The views of a scene show one set of named points, each view turned or mirrored, shifted and resized as a whole, with a little noise and some points left out.
(in the rows, 128 means zero)

Scene 1
View 1
k_164: [121 144 128 119 147 132 126 124 134 111 112 165  82 133  82 120 154 110
 113  88 115]
k_365: [105 127 132 126 149 129 120 126 141 111 117 167  97 141  97 129 150 137
 110 113 121]
k_238: [111 142 146 108 127 157 129 125 137 102 119 144  82  72  91 135 148  82
 132 102 122]
k_973: [121 105 162 121 145 131 125 112 145 110 133 164  98 106 112 135 125 115
 120 117 110]
k_580: [118 117 149 133 146 132 119 120 144 114 127 158 102 117 112 131 129 121
 124 119 111]
k_483: [127 159 121 152 142 145 117 139 141 118 109 141  95 123  98 111 138 102
 135 101 104]
k_26: [124 125 149 135 138 127 124 114 132 111 117 158  92 107 107 127 135 108
 129 107 109]
k_200: [121 136 128 132 158 134 120 131 147 118 121 164  97 147  93 117 140 122
 111  99 109]
k_344: [124 149 127 123 153 153 124 135 152 117 124 153  92 127  86 115 138  99
 118  91 106]
k_697: [122 135 134 138 141 122 122 119 126 112 107 163  87 130  98 122 147 118
 123  98 111]
k_225: [129 148 134 136 140 147 122 132 143 116 118 145  92 107  98 118 133  93
 133  98 105]
k_849: [101 163 119 141 145 181 113 161 170 117 126 123 114 105 101 125 137 107
 134 129 116]
k_319: [116 113 149 147 153 139 113 129 161 120 137 153 118 124 124 132 115 132
 126 135 105]
k_882: [106 170 115 106 131 141 131 127 116 100  91 159  64 117  62 122 185  96
 116  73 131]
k_819: [115 128 141 142 139 128 120 122 132 112 113 154  96 116 108 128 141 121
 128 116 114]
k_444: [129 155 116 168 148 133 112 140 138 123 106 143 101 141 106 109 134 116
 134 104 101]
k_420: [104 140 121 141 145 124 117 129 131 111 102 159  97 145  97 124 158 140
 116 113 123]
k_108: [109 145 127 139 140 143 119 135 140 112 112 147  98 121  99 126 148 118
 127 113 118]
k_736: [ 81 120 144 126 145 165 114 142 171 109 138 140 123 102 116 149 136 136
 123 155 130]
k_704: [117 148 135 117 132 140 129 122 127 106 108 155  78 102  84 125 157  94
 125  89 119]
k_161: [122 124 157 138 114 117 128 103 107 101  99 151  77  74 110 136 145  96
 145 107 116]
k_764: [ 90 113 144 102 136 108 129 103 114  96 105 184  79 130  88 145 176 142
 101 106 140]
k_97: [ 99 109 150 139 131 110 119 108 120 102 106 162  97 114 116 143 150 141
 125 131 127]
k_692: [110 112 150 169 127 102 114 111 114 110  98 151 103 112 131 136 137 141
 142 138 117]
View 2
k_344: [ 81 104 117 112 135 156  94 126 110 183 166 129 135 162 101  99 176 103
 119 104 120]
k_483: [ 95 146 104 133 115 131  86 132 113 169 155 122 125 132 114 101 156 126
 110 129 136]
k_238: [119  90 154 111 178 136  88 144 112 161 167 149 160 193  93  95 150 149
  93 117 184]
k_365: [115 113 114 109 151 160 103 139 147 149 151 123 118 141 110 169 156 130
  68  98  81]
k_692: [148 126 107 170 162 115  82 145 145 161 149 123 114 109 137 174  93 194
  41 158 105]
k_882: [115 141 100  84 166 127 140 166 162 121 180 103 162 179  62  96 154  79
  97  80 172]
k_164: [102 113  99 111 156 147 116 144 147 161 173 114 137 156  93 123 154 100
  93  92 112]
k_444: [ 94 157  87 145 101 132  88 129 120 170 151 111 109 109 124 119 151 123
 105 134 108]
k_97: [147 104 122 137 181 136  95 149 156 148 153 128 124 134 120 181 111 175
  36 127 102]
k_764: [147  91 112  97 207 150 134 164 191 129 171 113 142 161  85 188 127 129
  33  78  95]
k_225: [ 97 114 121 134 139 137  85 133 109 181 164 132 135 154 110  96 152 132
 107 126 142]
k_819: [119 112 116 135 153 140  90 138 133 167 156 127 125 138 117 143 135 152
  73 125 113]
k_697: [112 117  96 135 157 138 108 144 145 169 167 112 128 138 107 134 132 125
  80 113 107]
k_161: [142  96 121 158 198 105  93 158 140 176 177 127 152 160 105 110  89 174
  65 147 172]
k_736: [128 107 186 100 138 171  54 121  94 134 115 175 116 157 132 182 184 194
  60 122 112]
k_420: [121 146  98 116 135 144 110 144 153 135 151 111 118 125 109 165 149 126
  68 106  94]
k_580: [110  87 129 136 158 155  80 128 121 182 153 138 121 143 124 150 143 159
  74 123  95]
k_849: [101 151 161 100  94 151  58 121  76 137 125 157 121 150 123 119 199 154
 110 129 152]
k_200: [ 94 114 101 119 133 159 101 130 135 172 158 120 118 138 112 142 164 110
  94 101  79]
k_108: [112 133 121 120 135 140  91 138 126 148 149 128 126 140 112 134 156 139
  86 118 125]
View 3
k_704: [117 135 146 148 146 101 134 192 148 134 138 165 153 137 146 165 168 120
 138 164 117]
k_483: [117 154 147 129 140  90 134 148 150 139 130 157 128 119 164 137 167 117
 134 121 136]
k_319: [115 156 165 148 116 118 118  95 117 172 126 180 145 163 122 130 161 119
 165  93 114]
k_420: [142 160 139 143 140 155 140 149 152 170 107 163 136 145 151 157 149 136
 127 131 123]
k_225: [108 145 152 138 138  80 126 154 141 134 138 163 140 130 149 144 170 113
 148 133 126]
k_365: [130 161 143 156 131 148 130 145 137 170 112 168 146 155 130 159 143 130
 137 138 122]
k_344: [101 162 143 148 131  90 119 156 136 138 129 161 138 128 137 151 145 108
 134 147 145]
k_26: [125 134 149 146 138 101 127 147 139 145 125 164 152 163 135 151 172 126
 168 132 103]
k_882: [125 143 134 150 155 121 142 230 164 131 132 158 149 119 160 182 156 124
 105 194 130]
k_444: [131 165 139 122 141 101 138 127 157 148 110 148 117 125 169 134 160 124
 135 105 139]
k_164: [124 153 132 151 140 115 129 172 149 142 115 156 144 142 138 167 145 123
 137 164 130]
k_108: [122 153 155 141 137 122 133 152 142 155 133 171 141 135 150 145 163 122
 131 126 123]
k_692: [162 125 159 133 145 144 146 125 153 172 116 169 149 177 156 140 197 149
 175  91  75]
k_97: [150 129 158 152 139 157 139 146 142 175 119 177 159 180 134 157 178 145
 162 121  81]
k_819: [131 142 151 144 138 121 133 142 142 157 124 166 146 156 142 148 170 129
 154 123 107]
k_736: [101 151 194 160 109 153 123 123 100 190 164 213 161 146 118 131 169 116
 128  99 110]
k_973: [116 133 157 159 125 107 116 131 122 155 128 176 163 177 109 153 164 121
 181 133  99]
k_849: [ 90 164 184 136 121 108 129 140 119 160 168 193 137 101 154 120 170 102
 105 101 144]
k_580: [119 145 155 152 127 114 124 129 129 160 126 174 151 164 124 146 163 124
 165 121 108]
k_697: [137 147 135 144 144 118 132 155 154 148 111 155 142 153 144 159 159 130
 151 140 117]
View 4
k_200: [157 108 127 114 150 124  99 145 146 113 129 120 148 125 141 143 127 131
 118 112 138]
k_225: [132 125 119 130 116 115 120 138 139 117 146 104 148 101 117 143 124 138
 131 115 120]
k_344: [153 110 118 113 119 118 111 138 154 117 132 106 148 111 121 155 122 141
 123 104 123]
k_365: [146  96 118 117 159 132 103 148 156 109 133 128 144 128 143 131 130 104
 119 112 135]
k_849: [110 123  98 157 101 108 113 151 155 157 137  89 146 118 118 163 106 135
  89  95 141]
k_697: [143 110 118 116 151 127 110 145 134 104 152 127 145 111 134 127 132 117
 136 116 126]
k_420: [143 103 105 124 163 131  95 157 140 121 154 133 137 123 145 127 122 108
 117 102 144]
k_97: [105 103 116 145 172 135 119 151 143 108 147 134 147 124 147 105 142  74
 128 131 130]
k_736: [ 86 104 110 169 131 121 123 151 177 147 110  98 153 141 135 142 126  87
  81 117 142]
k_692: [ 95 127 125 162 175 128 117 158 111 116 163 129 147 120 150  96 142  91
 131 138 138]
k_164: [160 100 111 102 139 129 108 139 153 103 145 125 142 109 128 140 125 121
 134 105 121]
k_319: [110 124 146 157 146 117 114 148 142 127 109 103 160 139 146 135 139 119
 100 137 147]
k_764: [141  71  98 106 177 148 114 144 172  89 144 149 140 122 142 111 139  60
 136 111 117]
k_580: [120 115 134 138 145 123 119 143 147 112 124 111 156 125 137 130 138 112
 119 132 129]
k_704: [137 104  98 112 122 129 124 135 154 104 159 119 143  94 113 137 124 113
 144 104 105]
k_819: [119 118 120 140 149 125 116 148 133 115 148 120 149 115 137 121 134 108
 127 124 131]
k_973: [115 112 142 136 142 125 130 133 157 101 112 110 161 123 133 126 147 103
 126 142 118]
k_882: [161  84  70  87 123 135 113 138 162 103 180 133 128  86 108 142 111 111
 148  78 103]
k_238: [109 107  99 129 100 123 143 128 167 110 147 101 149  93 102 141 127 105
 139 113  96]
k_483: [139 129 113 130 123 114 107 147 125 125 157 108 142 105 123 144 117 147
 125 105 133]
k_26: [122 118 128 131 141 125 124 138 138 103 141 115 153 109 130 126 139 115
 136 131 118]
k_161: [ 96 121 112 139 134 128 144 135 130  94 171 121 148  88 117 105 143  93
 162 136  98]
View 5
k_849: [150 113 110 117 142 157 203 120 124 157 124 106 136 124  46 123 128 163
 146 195 108]
k_365: [146 110 130  86 145  90 140 112 130 129 140 109 150 117  99 143 134 138
 162 158 104]
k_483: [135 134 113 133 147 132 152 122 119 122 104 101 132 124  79 118 135 154
 140 164 118]
k_420: [160 110 132  97 133  85 130 110 115 124 126 102 140 119  93 131 130 137
 159 155 105]
k_225: [131 141 109 122 160 141 158 126 140 128 112 109 131 130  95 128 144 154
 137 162 118]
k_704: [159 138 111  99 160 128 134 134 154 129 111  99 120 137 112 134 150 160
 130 155  96]
k_344: [123 134 107 112 162 129 149 134 142 128 122  95 152 114  88 136 143 160
 139 176 102]
k_764: [178 112 134  50 150  73 116 118 158 131 145 110 134 134 139 157 149 134
 159 137  88]
k_97: [169 110 140  80 143  94 151  93 134 133 138 135 119 145 121 138 137 115
 168 128 127]
k_319: [115 115 129 105 153 120 192  95 129 140 153 139 154 124  86 140 129 121
 173 157 140]
k_444: [127 128 120 142 138 116 143 112 101 114 105 103 140 115  73 114 127 142
 149 161 126]
k_819: [145 125 125 103 149 114 153 108 132 128 126 121 130 134 105 133 138 133
 155 147 124]
k_161: [171 143 122 103 161 136 148 111 157 127 107 132  89 166 138 128 153 133
 137 118 132]
k_736: [160  95 128  74 143 133 217 100 138 170 162 135 139 134  69 145 128 138
 169 176 114]
k_238: [164 139 107  92 167 155 169 135 171 146 118 112 112 151 111 138 155 164
 128 159 102]
k_973: [125 130 123  87 170 122 170 110 160 135 149 137 142 135 122 150 145 128
 159 144 128]
k_108: [153 120 121 106 143 117 156 116 127 133 122 108 132 127  87 129 135 147
 150 164 111]
k_164: [141 132 116  98 155 103 122 132 143 118 119  93 144 119 109 138 144 154
 140 159  96]
k_26: [136 133 120 104 161 123 153 113 145 126 126 125 129 139 116 136 145 134
 149 141 127]
k_200: [121 123 121 107 153 100 139 119 129 120 130 103 160 109  93 139 135 144
 155 164 110]
k_697: [142 129 124 106 151 102 130 116 132 117 119 109 135 127 111 132 141 138
 149 146 115]

Which points are out of place in each view (at most two, in the order of its rows)? Write - if all are in place.
view 1 | -
view 2 | k_344
view 3 | -
view 4 | k_365, k_819
view 5 | k_764

Scene 2
View 1
k_508: [135 117 122 125  92 145 156 159  81  85 130 119 123 155 176 147 128 140
 137 150 165]
k_889: [ 97 120 136  83 113 129 173 195 102  75 136 137 170  87 156  94  98 175
 140 169 173]
k_511: [ 90 166 135  73 170  96 148 183  95  99 160 157 169  55 153 113 132 191
 157 141 111]
k_291: [101 139 120  97  98  88 150 158 138 128 113 162 174  93 160 105 117 187
 154 139 134]
k_969: [147 136 111 126 129 124 132 117  84 102 141 156 103 139 192 180 193 145
 173 125 104]
k_842: [114 153 139  92 152 118 140 192  66  88 149 118 149 109 146 133 102 165
 136 141 144]
k_521: [109 132 128 105  98 118 154 172 108 101 126 128 162 120 161 115 102 168
 138 152 158]
k_19: [103 167 143  95 149 133 156 172  72  78 176 128 152  97 172 123 137 173
 136 148 128]
k_888: [115 128 122 136  34 122 155 160 133 124 104 106 167 166 168 108  79 164
 114 152 185]
k_277: [132 168 119 124 127  78  98 162  79 144 120 109 137 158 137 168  96 155
 137 106 125]
k_787: [101 142 125  86 133  90 140 178 110 112 124 148 166  84 144 118 109 179
 157 142 135]
k_224: [127 120 119  89 136  94 131 189  83 103 111 132 144 111 132 147  94 156
 159 138 150]
k_910: [106  99 107  87 100  84 152 175 136 119  89 164 170  82 142 111  99 174
 169 149 154]
k_939: [ 98 137 134 101 101 121 161 191 103  97 132 120 174 109 151 102  85 175
 123 158 167]
k_107: [133 120 127 135  75 173 176 131  98  66 148 133 124 155 212 135 166 144
 136 163 161]
k_827: [131 194 135 127 153 131 125 127  62 100 184 130 114 142 193 174 190 156
 141 115  86]
View 2
k_291: [114 123 112 125 101 155 126 182 141 126 131 152 126 115 173 147 174 168
 100 139 162]
k_889: [ 89 130 127  87  82 145 196 150 121 119 135 202 110 131 194 149 142 163
  56 114 156]
k_508: [133 175 121 117  99 122 172 136 102 112 146 171  75 128 105 120  94 128
  81  95 194]
k_107: [104 191  86 144  99 107 175 131 106 113 157 154  62 116 108 133  74 146
  42  99 237]
k_910: [103 112 152 137 113 141 145 170 164 140  91 184 116 131 171 134 185 142
 103 131 163]
k_787: [119 120 127 102  91 148 145 166 118  99 127 167 128 103 177 140 169 149
 101 124 129]
k_827: [148 172  66 126 100 106 114 135  56  30 162  99 111  29  96 128  79 120
  93  95 146]
k_224: [134 137 155 107 102 124 162 147 111 102 115 180 107 117 132 114 142 116
 110 101 138]
k_277: [194 157 136  83  95 146 116 167  79  95 150 141 112 114  92 106 135 126
 158 103 126]
k_939: [120 141 125  71  75 159 182 159 107 125 158 190 109 143 173 140 142 170
  75 116 156]
k_969: [132 163  94 172 123  96 114 136 104  65 121 115  92  57  84 121  99 105
  96 100 177]
k_842: [130 142 126  69  78 137 178 143  78  76 148 180 118 104 157 126 129 134
  90  98 118]
k_888: [147 171 133  95  89 160 165 174 129 170 164 181  75 184 122 128 129 172
  95 118 216]
k_19: [106 145  91  89  77 134 170 142  76  62 157 154 121  75 170 141 114 149
  60 105 136]
k_511: [ 97 109 102  95  83 139 147 160  97  62 129 155 148  61 204 155 163 153
  80 126 101]
View 3
k_19: [128  78 107 152  64 115 115 130 153 135 158 130 172 148 127 140  85 106
 147 127 106]
k_787: [140 136 104 149  65 130  65 130 132 111 150  96 164  90 124 137 123  95
 128 127 124]
k_888: [153 111  68 132 163  90  80 149 139 107 191 113 131  87 127  66 105  58
 104  83 191]
k_910: [136 157 103 129  79 120  27 133 134  99 165  73 131  61 117 119 124  89
 118 118 153]
k_842: [139  94 105 177  89 133 101 131 153 123 124 125 170 126 107 140  96  83
 133 123 128]
k_969: [121 115 138  95  96 117 149 142 121 203 136 108 111 148 190 120 130 117
 168 175 172]
k_508: [130  91 103 129 142 100 114 146 154 155 149 116 113 135 138  98  86  81
 133 119 191]
k_224: [135 127 119 154 107 134  83 136 146 138 115  96 133 100 117 130 110  80
 131 135 171]
k_939: [143  96  82 159 100 105  68 135 151  92 171 117 160 103 103 111  87  74
 114  93 137]
k_521: [140 108  88 140 106 105  80 135 143 112 170 111 147 102 124 104 102  81
 122 108 149]
k_889: [120  94  93 151  75 103  45 132 173  95 172 104 145 105  96 125  71  89
 122  93 134]
k_291: [142 145  91 122  72 112  63 132 112 105 194  94 155  77 142 111 132  97
 126 120 131]
k_107: [110  64  98  96 128  72 121 152 160 168 194 123  97 154 165  82  71  99
 143 113 190]
View 4
k_224: [163 139 152 173 164  98  87 144  96 124 140 131 178  91 143  98 176 125
 154 146 106]
k_521: [204 126 155 127 164 103  85 177  85 124 146  72 177  85 123 109 153 101
 162 113 120]
k_827: [122 214  53 153 125 208 141 136  94  90 120  83 127 101 146  86 170 161
 135  91 209]
k_889: [212 108 149 151 202  81  36 177  61 128 135  39 171  69 131 104 138 102
 171 137 101]
k_910: [196  84 163 143 189  83  83 174  67 162 142 126 176  70 140 153 129 109
 142 129  53]
k_277: [185 152 127 149 151 108 171 118 155 104 138 153 181 122 119 108 206 141
 142  99 150]
k_291: [203  94 130 121 185 114 116 177  75 151 130  96 163  75 132 163 119 118
 135  98  91]
k_939: [232 109 152 130 194  79  68 173  91 113 136  46 181  84 116 104 154 102
 173 118 122]
k_787: [198 102 114 155 203 100  95 157  84 135 121 102 160  80 135 135 139 137
 140 125 106]
k_508: [157 177 177 130 112 136  86 168  82 110 166  75 180  94 130  73 182  85
 171 123 135]
k_511: [207  96  63 171 242 108  83 153  76 130  91  75 137  78 139 139 121 168
 135 119 121]
k_969: [ 90 205 110 148 100 207 131 150  71 128 145 127 144  88 163 105 159 133
 129 112 147]
k_888: [222 126 218  86 128  94 107 189 101 124 176  74 209  95 105 112 174  54
 171  97 112]

Which points are out of place in each view (at most two, in the order of its rows)? Write - if all are in place.
view 1 | k_888, k_224
view 2 | k_910
view 3 | -
view 4 | k_511

Scene 3
View 1
k_147: [136 106 123 107 146 100  98 115 139  94 135 161 138 113 141 103 110 156
  95  92 112]
k_71: [149  91 120 121 127 104 106  71 156 105 128 177 166 104 139  98 119 134
 110  91 131]
k_875: [ 93 110 105 108  84 117 145 185 115  66 100 122 174 126 111 120  88 154
 152 103  69]
k_686: [140  94 127 123 126 117 120 104 163 129 122 160 165 117 126 104 119 121
 129  95 126]
k_806: [151  73 113 122 162 122  69  77 139  67 136 172 121 129 147  81  86 151
  84  97 118]
k_793: [112  98 123 112 131 120 111 162 133  83 120 137 128 131 130 104  98 157
 114 103  90]
k_380: [109 105 149 128 105 112 154 165 184 155 109 142 150 108 127 121 155 141
 134 104 114]
k_354: [120 107 143 116 134 105 123 152 164 132 124 149 127 112 138 111 140 155
 107  98 113]
k_438: [166 100 131 106 182 123  92  88 149 150 147 165 144 131 131  96 109 104
 112  84 139]
k_278: [130  95 120 128  93  95 129  88 166 103 113 171 181  94 135 108 132 144
 123  97 119]
k_37: [122  74 124 140 103 136 128 119 167 111 105 147 163 127 120 100 108 123
 147 105 113]
k_16: [129  99 137 111 159 115 100 146 146 108 133 150 109 126 141 101 114 156
  93  99 107]
k_232: [144  88  73  92 160 138  65 107  71  18 137 143 150 159 120  83  19 130
 118  92  85]
k_23: [144  87 140 128 146 115 107  97 176 133 128 170 134 116 140  98 132 134
 103  98 133]
k_13: [155 127 115  74 190 113  90 132 104 120 154 150 147 139 124 106  83 117
 112  80 112]
View 2
k_71: [151 177 118 170 158 141 113  99  65 112 102 142  97 113 125 106  97 113
 115 157 144]
k_278: [143 168 130 173 161 137 124  99  71 119 102 134  88 104 130 113 101 124
 126 167 124]
k_438: [165 170  80 176 154 130  87 102  91 107 101 143 128 125 105 113  98 124
  94 153 152]
k_354: [138 153 120 156 143 129 119 113 110 133 129 124 117 109 131 116 125 137
 116 161 135]
k_37: [165 150 131 156 144 143 130  94  80 110 113 154 105 110 126 119 114 139
 117 152  98]
k_686: [158 160 113 171 156 135 115  98  85 110 105 143 106 110 121 114 104 134
 113 159 121]
k_16: [140 164 107 142 127 136 110 118  99 135 131 133 133 119 123 122 127 118
 107 153 147]
k_23: [158 160 112 163 153 138 112  98  90 110 116 141 114 116 128 105 110 131
 110 152 145]
k_875: [129 160 141 142 115 139 145 123  75 153 119 142 105 100 115 159 128 125
 125 168  56]
k_13: [144 181  73 166 128 125  88 124  87 137 103 137 139 123  90 143 108 108
  91 163 128]
k_232: [148 198  92 128  93 160 106 122  22 133 101 173 136 133  84 158 110  68
  92 141  96]
k_793: [137 162 122 135 117 141 124 119  86 142 128 141 126 114 120 135 130 117
 113 155 110]
k_147: [135 176 110 151 136 138 110 115  77 132 117 134 116 117 123 120 113 107
 112 157 145]
k_806: [152 183 104 137 129 156 105 107  51 113 117 154 126 130 118 109 109  88
 103 138 161]
k_380: [145 138 133 166 155 123 131 105 124 128 125 124 104  98 137 116 125 162
 125 168 111]
View 3
k_806: [123 120 136 160 162 142 150  83 146 110 126 106 113 175 140 104 159 100
 122 144 109]
k_686: [140 115 168 141 130 134 126 108 148 126 150 123 119 125 123 148 160 104
 136 133 111]
k_232: [ 76 112 113 196 154 130 102  91 142 122  88 143 108 188 146 111 201 107
  89 156 113]
k_793: [110 131 134 139 145 129 118 125 156 134 137 144  98 152  94 114 166 117
 110 147 100]
k_875: [102 111 125 141 133 120  78 144 173 131 134 172 104 132  76 144 178 123
 107 162  89]
k_380: [147 128 170 109 125 130 124 142 158 139 174 138 107 107  79 147 147 117
 138 134  99]
k_147: [129 131 142 144 148 138 123  96 150 114 156 123 112 153 119 116 156 108
 108 137 106]
k_23: [143 124 165 136 140 139 146 105 146 127 152 112 116 136 122 134 152 105
 138 131 112]
k_354: [139 138 156 121 139 134 130 124 152 132 170 130 104 133  93 124 147 115
 122 129 105]
k_438: [136 134 180 155 132 140 142  89 123 137 149 107 114 141 149 131 166 102
 122 112 132]
k_37: [129 101 159 140 133 131 129 128 157 132 129 132 115 125 108 153 164 108
 150 152 101]
k_71: [145 109 155 149 140 140 128  86 154 103 153 112 127 137 136 142 154 100
 131 138 106]
k_13: [110 146 159 165 132 134 111  94 125 142 148 132 106 153 137 120 184 112
  85 113 131]
View 4
k_793: [184 163 118 127 142 143 136 123 122 152 107 167 112 155 102 144 147  98
 130 118 134]
k_438: [101 115  99 127 162 128 151  90 148 136 113 145 182 182 113  95 129 107
 159 124 108]
k_686: [122 142 124 127 156 138 142  92 117 146 114 142 163 157 107 112 132 136
 151 113 153]
k_147: [151 140 100 126 168 155 153 120 131 120 117 150 139 163 104 143 148 111
 151 117 126]
k_278: [132 146 128 120 175 159 147 102 103 128 120 133 152 141 106 132 140 156
 157 103 169]
k_13: [147 104 107  98 158 140 152 100 147 150 108 165 142 171 121 124 125  79
 156 115  72]
k_16: [150 155  88 140 145 132 139 125 137 133 118 155 137 162 102 145 148  87
 137 125 122]
k_380: [123 176 121 138 119 109 117 104  91 167 128 139 156 111 112 154 125 128
 136 109 174]
k_875: [213 165 162  94 136 155 130 111  89 183  97 173  85 125 111 153 134 124
 129  98 154]
k_232: [226 111 138  89 189 193 170 111 160 144  71 195  89 220 100  90 155  98
 143 122  87]
k_806: [158 141  93 142 186 170 164 123 156 103 102 156 141 210  87 106 167 111
 145 133 127]
View 5
k_793: [159 122 143 144 162 144 102 105 164 153 114  95 138 100 149 124 142 133
 141  80 121]
k_71: [127 113 148 140 177 145 106 100 109 171  96 128  95  93 113 152 165 149
 116 117 103]
k_147: [145 128 140 143 178 146 102 102 134 181  96 108 110  96 138 144 145 132
 126  91 105]
k_23: [149 124 148 124 175 150 107  78 121 171 102 129 114  84 103 130 162 143
 118 107 114]
k_806: [135 119 128 153 196 145  92 118 157 189  97 145  83  99 107 144 159 117
 129  74 106]
k_354: [174 134 152 118 162 151 109  66 120 161  99  95 145  83 142 124 143 150
 125 102 114]
k_686: [132 116 156 126 162 145 110  85 115 163 114 116 120  87 110 133 161 149
 118 120 123]
k_380: [173 126 161 109 151 151 117  55 107 134 106  93 157  77 136 116 156 171
 123 121 119]
k_875: [145 102 156 152 137 135 113 127 159 109 134  67 158 111 175 132 146 158
 153 101 129]
k_278: [133 111 153 137 166 143 112  98 103 148  98 113 110  91 132 151 166 166
 120 126 104]
k_438: [120 133 152 122 176 148 103  80 115 218 115 123 108  85  88 135 147 117
 110 110 132]
k_37: [139 106 153 131 157 142 114  93 136 127 125 121 129  92 109 123 173 157
 129 115 130]
k_232: [ 97 102 136 181 167 129  92 173 205 180 148 105 104 127 131 146 141  97
 152  67 142]
k_16: [167 138 140 133 175 149  99  85 149 182 100 106 129  91 135 125 139 125
 130  79 114]

Which points are out of place in each view (at most two, in the order of its rows)? Write - if all are in place.
view 1 | k_278, k_23
view 2 | -
view 3 | -
view 4 | -
view 5 | k_354, k_232
